Points, in no order, along strands that fork, close into loops and pass close to each other.
Two points are linked if the straight distance between their rows is under 64.7. Some points are linked to none.
<128>: [ 25,   6, -20,   4, -27,  22,  15,   2,  -5, -31,  32,   9,   6, -17, -27,
  10,  19, -19,   7,   1, -34,  -9, -13,   7]
<21>: [-41,   0,   3, -17,  28, -11, -18,  12, -29,  -2, -19,  15,  -8,   3, -41,
 -37,  -5,  44,  -1,   3, -10, -27,  -9,  -8]
<1347>: [-32,   8,  -5,   0,   1,  -2, -10,  -6, -10, -23,  -9,  15,   5,  12, -36,
 -38,  23,   9,   3,  22,   3,   3, -12,  21]
<1403>: [ 31, -14,  11,  -5,  19,  -5,  15, -29,   1,   6,   0, -16,  10, -19,  16,
  40,   0, -13, -24, -37,   2,  20,  -3,  17]
<195>: [  3,   1,  -1, -33, -20, -33,   1,  34,   8,  -2, -15, -11,   3,  24,  29,
  37, -19, -10, -13,  -2,  15,  26,  18, -31]
<1382>: [-31, -14, -10,  -4,  36, -32,  -3, -22,  -2,  18, -11,  12,  -6,   2, -13,
 -11, -25,  37,  -2, -13, -11, -27, -27,   5]
<1070>: [-33,  -9,  25,  31,  22,  25, -24, -12, -12,  14, -11,   0, -14,   3,   0,
 -35,  14,  17,   2,  10,  31,  -2,  -6,   4]
<1234>: [-34,   8,  18,  -6,   6,   9, -24,  42, -23,  13, -18,   8, -10,   0, -11,
 -25,  -7,  21,  18,  41,  17, -18,  23, -15]
<43>: [  1,   8, -43, -48, -37, -33,  14,  33,  -3, -31,  22,   5,  10,  17, -34,
  23,  -6,   2,  -4,   6, -34, -13, -19, -30]
<237>: [ -7,   3, -23, -23, -20, -50,  22,  -7,  -5, -25,  24,  -9, -16,  27, -12,
  49, -13,  -9, -32, -38,  -3, -14,  -9, -25]
<559>: [-16, -26,   5,  40,  19,  21,  -7, -42,  14,  11,  -7,   2,  -5,   8,  11,
 -12,  12,   2,  -5,  -1,  13,   8, -30,  28]
<1125>: [ 35, -11, -42,  -7, -32, -11,  10,  32,  37,  -3,   2,   1,  -2,  28,  36,
  19, -23, -14,  -6,  -3, -37,  18, -25, -34]
<1000>: [-30, -17, -12,  27,   3, -12,   0,   0,  22,  28,   2,  -5, -28,  21,  44,
  29, -45,  12,   7,  15,  24, -22,  -4, -34]
<698>: [ 48,   6,  32, -38,  13,  27,  10,  -6,   7,  20, -22, -10,  39, -50,  20,
   2,  10,   0,  -6,   9, -11,  36,  16,  23]
<1038>: [-31,  15,  39,  28,  11,  -5, -15, -17, -29,  -4,   5,  -7, -18,   2, -18,
 -16,  20,  -7,   0, -16,  53, -11,  43,  19]
<293>: [  8,   3,  28,  29,  25,  15,   5, -35, -36,   0,   8,  -6, -13, -30, -36,
   5,  18,  -8,  -4, -44,   9, -22,  18,  31]
<996>: [-30,  -5,  44,  -2,  17,   0, -23, -14,  -9,  30,  -7, -18,   4,  -3,   2,
  -7,  12,   2,  -5,  12,  71,  23,  41,  11]
<788>: [  2,  -3, -15,  22, -13,  -4,   3,  22,  -9,  -3,   8,  -3, -28,   0,   6,
  33, -19,  -5,   5,  -2,   3, -28,  13, -37]
<1138>: [ 32,  -8, -14,  -2,  -5,  38,  17,   2,  15,   0,   2,  11,  15, -24,   8,
  -6,  -1,   2,  14,  23, -49,   0, -32,  12]
<1352>: [ 46,  29,  11,  26, -46,  29,  14,   4,  10, -33,  21,  -6,  12,  -4,  25,
 -10,  25, -53,  14,   3,   1,  23,  38,   5]
<1301>: [ 46,   6, -25, -54, -30,  -9,   9,  50,   4, -17,  15,  -4,   7,  -4, -12,
  17,  -3,  -9, -18, -27, -64,  -4, -16, -27]
<1103>: [ 18, -10, -13,   0,   1,  40,   3,   1,  26,   9, -17,  21,  21, -15,  10,
 -31,   4,  13,  19,  43, -42,   7, -36,  24]
<1415>: [ 15,   5, -13, -31, -13,  -5,   3,  42,   2,  -5, -13,   6,  13,   1,   7,
  12, -12,   0,  13,  25, -24,   7,   8, -22]
<278>: [ -7,  16,   6,  60, -22,  42, -19,  24,  -1,  -9,  14,   6, -16,   7,   0,
 -37,  11, -16,  39,  40,  11, -17,  27,  -4]
<99>: [ 43,  15,  -6,   1, -33,  34,  18,  -2,  -1, -32,  17,   3,  13, -22, -11,
  -4,  26, -27,   8,   3, -28,  11,   0,  15]
<738>: [ -6, -27,  -6,  28,  10,   5,   6, -39,  28,  20,  -2,  -2,   0,   5,  31,
  12,  -3,   0,   2,   9,  11,  14, -28,  23]
<68>: [ 33,   8, -24,  -7, -46,  -4,  10,  32,   5, -28,  13,  -9, -13,  25,   2,
  22,   9, -32, -19, -17, -15,  11,   4, -27]
<441>: [-17,  10,  -5, -16,  -9, -15,   6, -31, -16, -33,  24,   3,  16,   3, -57,
  -9,  35,  -5,  -5, -10,  -3,   0,  -9,  41]
<1363>: [  2,  -4,  43, -18,  19,   3, -18,  17,   7,  54,  -2, -16,   1, -25,  41,
  24, -26,   5,   5,  -4,  40,  12,  31, -18]
<1475>: [-23, -28, -10,  19,  41, -18,   7, -55,  14,  19,  -4,  -4,  -5,   9,   0,
  -1,  -8,  19, -16, -26,   6,  -3, -38,  30]
<225>: [-59, -15,  -5,  31,   5, -21,   4, -14,  15,  18,  -4,  -7, -33,  28,  29,
  14, -30,  16,   1,  17,  44, -24,  -6, -25]
<1411>: [  9,  -2,   0,  18,   6,   9,  10,  -3, -29,  -6,  19,   0, -24, -21, -23,
  28, -10,  -1,   7, -31, -15, -43,  -2,  -7]
<959>: [-37, -11,  -2,  -6,  56, -24, -14, -33, -11,  19, -14,   2,  -5,   5, -26,
 -34, -16,  47, -13, -28,   1, -27, -27,   3]
<743>: [ 37, -10, -45,  -5, -32,  12,  20,  20,  27, -14,  11,   6,   6,   4,  13,
  13,  -8,  -9,   7,  14, -47,   5, -32, -21]
<1354>: [-13,  -2,   1,   8,  -5,  17,  -9,  36,  -4,   9, -12,   7,  -3,   2,   2,
  -5,  -7,   7,  21,  44,   2, -10,  12, -15]
<280>: [-21,  11, -14, -20, -20, -37,  12, -24,  -8, -39,  19,   4,  13,  21, -41,
   6,  25,  -6,  -9,   5,   9,   8,  -5,  27]
<399>: [ 36,  -6, -26,   2, -32,   0,   8,  45,  32,   3,  -5, -10, -18,  27,  48,
  24, -19, -15, -11,  -8, -23,  14,  -3, -39]
<531>: [  0,  10,   3,  -7, -17,  -4,  13, -33, -21, -37,  42,   3,  10, -12, -52,
  -4,  39, -20,   0, -23, -11,  -1,  -3,  43]
<1249>: [ 29,  -9,  25,   2,  16,  18,   2, -22,   9,  25,  -9, -16,  13, -28,  32,
  30,  -3, -16, -11, -18,  16,  24,  12,  12]
<1422>: [ 52,  -6, -10,  10, -43,  25,  15,  12,  19, -17,   3, -10,   0,  11,  38,
  15,  16, -42, -16, -11,  -7,  34,   4, -10]
<1062>: [ -8, -13, -30,  -3,   9,  -1,   8, -14,  10,   4,  16,  15,   1,  -6, -23,
  -6,  -9,  23,  10,   6, -47, -26, -50,  14]
<775>: [ 64,   9,  13,  -4, -27,  56,  15,  18,  13,  -3, -10, -11,  10, -32,  36,
   4,   6, -19,  -1,  15, -32,  18,  15, -10]
<165>: [  4,   2,  15, -12,  43, -22, -17,  -6,  19,  59, -14,   4,   7, -33,  38,
   7, -31,  14,  18, -10,   3, -14,  -1,  -5]
<713>: [-18,  24, -16,  28, -36, -15,   5,  -2,  -7, -44,  34,  14, -10,  25, -30,
  -5,  13, -20,  19,  12,   1, -25,  12,   7]
<689>: [-62,  -8,   7,  -6,  47, -33,  -4, -33, -22,  15, -20,  -2, -15,  17, -28,
 -29,  -9,  46, -28, -29,  28, -31,  -3,  -7]
<362>: [ 59,  15,   3, -32, -31,  39,   8,  52,   9,  -1, -22,  -9,  18, -19,  29,
   2,   5, -18,   0,  21, -31,  29,  22, -23]
<503>: [-28,   3,  -6, -32,  14, -60,  18, -33, -18,  -7,  12, -11,   0,   4, -43,
  39, -15,  17, -27, -41,  16, -20,   6,   9]
<220>: [ 59,  18, -15, -16, -40,  44,  19,  20,   7, -26,   9,   4,  23, -27,  -4,
  -6,  20, -20,   8,  20, -53,  11,   0,  -2]
<1096>: [-20, -12,  17,  18,  19, -14,  -4, -49,   0,   1,  -4,  -7,   6,   5,  -7,
  -1,  20,  -3, -14, -11,  41,  20,   4,  37]
<33>: [-23,   5,  21,  -5,  -7,  -3, -14, -16,   3,  -3, -14,   1,  20,  16,   0,
 -23,  27,  -8,   0,  30,  48,  43,  22,  32]
<533>: [-15,  17, -34, -25, -36, -24,   5,  35,  -9, -30,  11,   8,   1,  18, -33,
  10, -10,   3,  10,  27, -19, -21,   2, -23]
<1221>: [ 47,   5,  -8, -49, -28, -11,   7,  49,   0, -14,   9,  -9, -10,   6, -11,
  20,   7, -16, -39, -47, -48,   1,  -4, -21]
<479>: [-39,  -1,  -4, -11,  38,  -4, -15, -14, -33, -16, -10,  14,   4,  10, -53,
 -52,   9,  43, -18, -13, -16, -19, -37,  -2]
<819>: [-32, -11, -11,   6,  34,  -2, -15,  -1,  11,  25, -17,  21,   1,  12,   8,
 -39, -23,  38,  13,  18, -22, -16, -47,  -7]
<217>: [ 12,  17, -10,  64, -31,  24,   2,  11,  -3, -24,  31,   0, -28,   0,   1,
   6,   6, -36,  25,  -1,  -1, -24,  28, -15]
<1480>: [-41,  10,  44,   9,  13,  -6, -25, -13, -21,  12,  -3, -11,  -9,   2,  -7,
 -12,  20,   3,  -6,  -1,  72,   4,  49,  14]
<887>: [ 34,   3, -34, -41, -34, -11,  13,  41,   1, -24,  15,   0,  13,   2, -19,
  17,  -3,  -7,  -1,  -2, -52,   1, -15, -24]
<1184>: [-26,  20,  20,  -2, -18,  -6, -15,   6,  -9, -18,  -3,   6,  13,  18,  -9,
 -25,  25, -14,  18,  36,  37,  24,  31,  23]
<1197>: [ -8,  -8,  18,  11,  24,   4,   1,   1, -35,  15,  -2,   2, -25, -26, -19,
  14, -16,  15,   6, -24,   2, -35,  14,  -7]
<477>: [ 48,  -6,   5, -40,   9, -13,  10, -11,  32,  20, -19,  -7,  34, -22,  50,
  17,  -7, -10, -17, -17,  -9,  46,  -4,  10]
<795>: [ 24,   3,   5,  -3, -15,  42,   4,   4,   6,  -4, -15,   6,  25, -22,  11,
 -18,  22,  -9,  14,  41, -14,  21,   4,  24]
<174>: [  8,  -1,   5, -37,   7, -40,  -5,  13,  15,  24, -15, -17,   3,   9,  46,
  41, -23,  -9, -21, -22,  24,  30,  15, -24]
<812>: [-53,  -1,  14,   9,   5,  15, -27,  36, -14,  26, -13,   5, -23,  20,   5,
 -28, -16,  28,  14,  40,  38, -25,  15, -36]
<197>: [ 10,   2,   2,  26, -11,   6,   6,   3, -18, -14,  14,  -2, -24,  -9,  -7,
  32,  -1, -17,   5, -20,   3, -21,  14, -14]
<1476>: [ -8,  -6, -20,   2,   3, -20,   0,   9,  27,  17,  -8,   9,   5,   7,  36,
   9, -34,  11,  19,  25,  -5,  -1, -19, -12]
<567>: [-10,  34,  25,  23, -24,   2, -11,  12,  -9, -24,  14,   8,  10,  13,  -4,
 -29,  25, -33,  26,  24,  31,  18,  49,  24]
<1035>: [ 14,   5, -31,   3, -43, -22,   6,  27,   9, -31,  10,  -8, -20,  42,  11,
  33,   0, -24, -15,  -7,   1,   5,   9, -36]
<1079>: [ 31,  23,  14,  48, -29,  41,   7,   1,   3, -20,  23,  -2,   0, -11,  15,
 -11,  25, -40,  23,  11,   2,   4,  33,  11]
<1226>: [-20,  -6, -17,  -8,  46, -22, -13, -17,  10,  26, -11,  19,   1,  -2,  -4,
 -38, -22,  41,   9,  -9, -34, -26, -56,   2]
<421>: [-11,  -4,   1, -16, -17, -12,  -4, -13,  10,  -4, -19,  -3,  29,  15,  13,
   3,  15, -12,  -2,  34,  41,  50,  11,  26]
<1375>: [ 53,  20,   1,  12, -54,  26,   8,  16,  12, -30,   9,  -9,   5,   7,  31,
  -4,  30, -53, -10,  -9,   0,  32,  34,  -6]
<454>: [ -4, -20, -24,   4,  15,   5,   0, -22,  25,  10,  -4,  19,   9,  -5,  -6,
 -15, -10,  21,   9,  12, -38,  -7, -54,  20]
<463>: [ 22,  -1,   2,  -2, -21,  42,  -7,  47,  16,  24, -11,  -6,  14,  -5,  33,
  -8, -11,  -3,  28,  56,  -1,  15,  17, -22]
<361>: [-21, -18,   6,  17,  57,  10, -15, -39, -18,  13, -13,  -2,  -1,  -2, -26,
 -46,   4,  39, -18, -32,  -6,  -9, -38,   7]
<630>: [ 18,  10,  -8, -45, -34, -36,   2,  52,   5, -14, -17, -14, -12,  35,  14,
  27,  -2, -17, -33, -21,  -7,  21,  21, -32]
<1313>: [  5, -11,  31,  24,  47,  27,   3, -44, -25,  18,  -3, -13,  -8, -36, -28,
  -6,  16,   6, -12, -41,   3, -16,   3,  37]
<1239>: [-26, -15,  16,  20,  35,  -1, -14, -48,  -9,   1, -14,  -6,   1,   8, -20,
 -27,  26,   9, -22, -18,  29,  13,  -7,  32]
<1346>: [ -3,  12, -17, -17, -33, -25,  14,  -6,  -6, -45,  21,   5,   9,  17, -23,
  17,  18, -20,  -2,   1,   3,   9,   1,  11]
<1298>: [-48,  17,  -4,  -1,   2, -17,  -9,  -9, -20, -39,  -2,  15,  -2,  33, -50,
 -43,  22,  17,  -4,  11,   9,  -8, -11,  15]
<997>: [ -2, -12,  -1,  -6,  -5, -15,   6, -29,  19,   0,  -9,  -9,  26,  12,  23,
  21,   6, -15, -13,  11,  35,  42,   3,  27]
<1336>: [ 45,   9,   8, -24, -30,  42,   0,  56,  17,  17, -21, -10,  18, -11,  40,
   0,  -6, -14,  17,  40,  -9,  26,  26, -29]
<1141>: [-31, -20,  -3,  17,  23, -29,   5, -56,  13,  13,  -5, -10,  -5,  16,   5,
  15,  -5,   6, -18, -10,  35,  11, -14,  23]
<563>: [ 39,   9,  20, -41,   0,  22,   3,  18,   3,  11, -23,  -5,  32, -35,  21,
   2,   2,  -7,   4,  17,  -7,  32,  20,   7]
<359>: [ 26, -13,  -1, -30,  -8, -15,   8, -14,  20,   4, -16,  -6,  30,  -1,  40,
  19,   2, -13, -15,   5,  15,  54,  -2,  16]
<1176>: [-31, -10,  20,   2,  18,  25, -33,  29,  19,  52, -17,   2,  -3,   6,  32,
 -42, -19,  35,  23,  47,  19,   3, -13, -22]
<1201>: [-30,   1, -21, -34,  -6, -58,  27, -25,  -9, -23,  23,  -6,   0,  13, -26,
  42, -16,   7, -27, -33,   9, -17, -12,  -9]
<1182>: [-13,  -9,  42, -10,  21,  -4, -13,  -1,  -5,  39,  -7, -21,   0, -18,  19,
  26, -10,   6,   0,  -2,  59,  21,  37,  -1]
<730>: [ -9,  -3,   0,  -6,  -8,  20, -16,  45,  18,  30, -18,   7,  12,   9,  23,
 -17, -23,  16,  32,  62,  -2,   6,   3, -18]
<1159>: [  3,  20,   7,  17, -13,  -8,  11, -24, -24, -36,  47,   1,  -3,  -8, -43,
   2,  31, -26,   8, -32,  -6, -15,  12,  30]
<83>: [ 34,  11,  -6, -40, -21,   1,  -4,  66,   2,  -2, -18,  -5,   5,   3,  15,
  16, -16,  -6,   5,  10, -26,  11,  21, -41]
<48>: [ 32,   9,   1,  26, -19,  16,  15,  -5, -17, -25,  31,  -6, -19, -13, -10,
  34,  14, -30,  -9, -44, -12, -14,   9, -10]
<459>: [ 10, -18, -13,   0,   7, -23,  16, -30,  16,   3,   5,  -5,   8,  -3,  20,
  39, -10,  -6, -20, -23,   2,  16, -21,  11]
<603>: [  0, -10,  35,  15,  58,  30,  -9, -32, -24,  30, -16,  -8,  -3, -31, -25,
 -31,  18,  22, -15, -29,   3, -12,  -1,  28]
<251>: [-30,  19,   5,  43, -20,  11, -13,  19, -17, -18,  11,   9, -23,  17, -15,
 -26,   8, -10,  31,  29,  19, -24,  29,  -8]
<366>: [  2, -22,   0,  -4,  42, -17,  11, -52,   6,  22,   1,  -7,  12, -19, -16,
   7,  -3,  15, -14, -38,  -8,  -3, -27,  35]
<72>: [ 15,  -7,  39,  11,  18,  28,   5, -27,  -2,  21,  -8, -12,   9, -33,  13,
   9,  18,  -9,  -6,  -3,  23,  19,  20,  29]
<1037>: [-46,  -7,  18,  16,   3,  32, -34,  30,   4,  29,  -9,   3, -13,  21,  16,
 -42,  -9,  24,  19,  51,  32,  -5,   1, -31]
<687>: [-29, -16,   4,   5,  28,  13, -30,  13,  19,  34, -21,  11,   3,   4,  21,
 -42, -15,  29,  17,  30,  -2,   4, -27, -10]
<1217>: [ 47,   6,  25, -43,  30,  -2,   5, -17,  20,  27, -18,  -7,  38, -46,  32,
  11,  -1,   2,  -9, -16,  -6,  36,  13,  23]
<868>: [ 16,  -7, -22,  -4,  -8,  15,  12,  -1,   3, -11,  15,  10,   7, -17, -15,
   5,   2,   2,  10,  10, -41, -10, -29,   7]
<379>: [-51,   8,  -3,  -9,  21, -14, -16, -22, -30, -29,   0,   9,  -2,  20, -62,
 -51,  23,  30, -17, -11,   4, -14, -23,   6]
<437>: [-12,  13,  40,  28,  18,   1,  -2, -26, -42,  -5,   9,  -5, -14, -22, -31,
  -3,  21, -10,   1, -31,  36, -16,  42,  28]
<660>: [ 36,  13,  -6,  55, -30,  25,  17,  -6,  -3, -31,  39,  -5, -30,  -4,  -1,
  20,  16, -40,   7, -31, -13, -21,  18, -12]
<276>: [  3,   0,  35,  21,  16,  34,  -6, -29,  -6,   8,  -7,  -5,   6, -20,  -2,
 -20,  34, -13,  -3,   2,  22,  16,   9,  37]
<1341>: [  0, -17, -12,   9,  27,  30,  -6, -19,  20,  10,  -7,  19,  12,  -5,   4,
 -39,   2,  25,   8,  22, -39,   6, -61,  26]
<883>: [ -8, -11,  -4, -24,  24, -29,   9, -40, -10,  -2,   4,  -3,  18, -10, -45,
   4,   7,  18, -17, -25,  -9,  -3, -17,  37]
<585>: [ -8,  -5,  13,  -8,  41,  -7, -12,  -1,   3,  36, -18,  11,   3, -23,  13,
  -9, -19,  25,  12,   1,  -8, -13,  -8,   7]
<784>: [ -7,   6, -24, -16, -34, -44,  16,   9,   5, -27,   9, -12, -12,  42,   3,
  42,  -6, -15, -31, -17,  12,   7,   3, -28]
<856>: [  6,  -2,  16, -20,  12, -18, -10,  18,  18,  37,  -8, -12,   4,  -5,  60,
  32, -34,  -4,   0,  -5,  25,  16,  19, -31]
<390>: [  5,   5, -30, -11, -29,  -8,   6,  45,   3, -15,  -3,   7,  -3,  17,  -6,
  18, -17,   0,  15,  33, -18,  -9,   6, -38]
<752>: [ -2, -12, -31,   5, -27, -11,  11, -11,  22, -18,   2,  11,  12,  26,   9,
  11,   1,  -8,   4,  32,  -1,  18, -24,   9]
<184>: [-13, -13,  22,   8,  64,  20, -19, -20, -17,  32, -23,  -1,  -1, -20, -12,
 -48,   3,  35,  -8, -25,  -5, -13, -19,   8]
<334>: [-23,  31,  28,  37, -19,   4, -15,  21, -14, -22,  20,   7,  -8,  14,  -3,
 -39,  17, -26,  34,  24,  29,  -5,  54,  10]
<405>: [ -2, -11,  14,  42,  10,  32,  -2, -38,  -1,   7,   4,   2,  -4,  -9,   5,
  -7,  18,  -9,   1,  -3,  13,   5, -13,  30]
<82>: [ 64,  -4,  -2,  11, -41,  50,  16,  15,  29,  -5,  -5, -14,   1,  -6,  52,
   7,  13, -36, -15,   0, -18,  32,   6, -15]
<3>: [ 56,   0, -32, -13, -38,  30,  18,  26,  22, -13,   3,   4,  13,  -8,  14,
  -1,   0, -13,   1,  17, -52,  12, -13, -19]
<1039>: [ 29,  -3, -23, -24, -39, -18,  11,  27,   3, -23,  25, -14, -17,  24,  -7,
  32,  11, -22, -35, -42, -29,   5,  -9, -24]
<208>: [-27,  -8, -20,  -6,  21, -36,   3, -12,  19,  18,  -6,  10,  -1,  10,  14,
   8, -39,  25,  13,   6,  -9, -20, -31,  -6]
<1174>: [ 13,   3,  -2, -20,  31, -39,  -7,  -5,  23,  35, -12,   4,  12, -17,  40,
  18, -31,   9,  12, -19,  -3,   0,  -8,  -7]
<11>: [ -9,  26, -12,  48, -33,  -7,   4,  11, -15, -38,  43,   6, -26,  15, -20,
   5,   2, -28,  22,  -2,  10, -35,  32,  -9]
<235>: [-24,  -2,   9,  19,  14,  10,  -6,  15, -33,  11,  -7,   8, -32, -13, -20,
   1, -17,  20,  13,  -5,   4, -46,  13, -14]
<64>: [  1,  22, -28,   7, -46, -12,   9,  11,  -7, -52,  37,   9,   4,  18, -33,
  -1,  17, -22,  16,  13, -12,  -8,   6,   3]
<123>: [-29,  -8,  -6, -16,  16, -37,  11, -36, -13, -10,   8,   4,  -1,   4, -43,
  12,   0,  15, -18, -26,   7, -15,  -8,  24]
<938>: [ 20,   1,  -1, -29,  19,  -7,  10,  -6,  -1,  10,  -6,   3,  16, -35, -12,
  14,  -7,  11,   2, -14, -28,   1, -11,  17]
<1189>: [-11, -22, -21,  24,   2, -12,   3,  -4,  37,  30,  -1,   0, -11,  20,  60,
  26, -39,   4,  10,  20,   9,  -7, -23, -25]
<693>: [ 37,  12, -13, -43, -37, -12,  -1,  71,   3, -12, -13,  -8,  -8,  26,   6,
  14,  -1, -21, -13,  -9, -25,  20,  21, -37]
<88>: [-65,  -6,  -3,  12,  26, -30,   0, -20,  -1,  22,  -9,  -1, -27,  23,  11,
  -1, -31,  32,  -9,   3,  35, -30,  -2, -16]
<923>: [ 22,  -8, -15,  10, -17,  -6,   8,  27,   8,   0,   3,  -8, -21,  10,  30,
  38, -27, -12,  -7, -14, -13,  -7,   2, -42]
<1126>: [-30, -20,  10,  26,  58,   5, -19, -47,  -9,  12, -15,  -7,   7,  14,  -8,
 -49,  10,  27, -28, -21,  25,  13, -26,   4]
<826>: [ 18, -27, -11,  19,  -4,  -3,  16, -35,  29,   7,   3,  -9,   4,   5,  47,
  35,  -7, -17, -13, -10,   9,  29, -23,   9]
<395>: [-11,   2,   5,  17,  10,  25,  -8, -15, -14, -14,   0,  13,  -4,  -3, -34,
 -28,  23,   5,   7,   2, -11,  -7, -19,  26]
<1394>: [-13,  -6,  -8,   8,  15,  19,  -3,  -5, -13,  -5,   2,  16,  -7,  -6, -36,
 -27,   4,  23,  10,   5, -35, -25, -37,  11]
<150>: [ 25,  -3,  -2, -29,  33, -29,   4, -12,   8,  19,  -5,   5,  16, -32,  10,
  22, -21,   9,   2, -27, -18,   2, -11,  10]
<692>: [  9,  23,  13,  59, -26,  39, -10,  17,   7,  -7,  25,   4, -11,   0,  17,
 -26,  16, -34,  35,  33,  14,  -3,  44,   3]
<707>: [  0,   1,   4, -20,  32,  -4,  -4,   5,  -3,  17, -15,  13,   8, -27, -16,
  -8,  -9,  23,  11,   0, -23, -15, -12,  12]
<1218>: [ 11,  12,  23, -26,  -8,   3,  -8,  41, -16,   5, -15, -12,   6,  -6,  11,
  25,  -3, -10,   3,   6,  26,  17,  44, -21]
<967>: [-34,   7,  -1,  -2,   4,  -5,  -8,  26, -39,  -4,  -5,  15, -24,  -6, -43,
  -5, -12,  27,  15,   3,  -3, -54,  14, -21]
<955>: [-46,  14,  13,  -9,  19,  -6, -17,  16, -47,  -8, -19,  13, -20,   4, -47,
 -36,   1,  35,  -1,   0,  12, -39,  11, -14]
<252>: [-56,  -6,   6,  -2,  31, -37,   4, -34, -12,  13, -15,  -2, -17,  16, -19,
  -3, -15,  28, -22, -21,  34, -22,   2,   3]

How many points has the smallest loop of links through each point below? Write none if it is on no loop.
<1189>: 10
<99>: 24
<868>: 6
<1346>: none
<1174>: 6
<738>: 9

A piece is two or more points that can be reached from each other along the links. Count, over all rows, the pieces, the separate loops (a circle has one, a figure eight two, a Y none), the forks (points with three links) and the tips (points with one).
pieces: 4
loops: 6
forks: 6
tips: 2

A fork is a point with three links, a tip a point with one. Leave the first point through the second and follow the links. Name the first fork or tip that comes.
<856>; <1363>: <361>
<923>; <399>: <868>
<479>; <379>: <1062>
<660>; <217>: <1159>
<1375>; <1422>: <1382>
<379>; <479>: <197>
<1189>; <1000>: <959>
<567>; <1184>: <563>
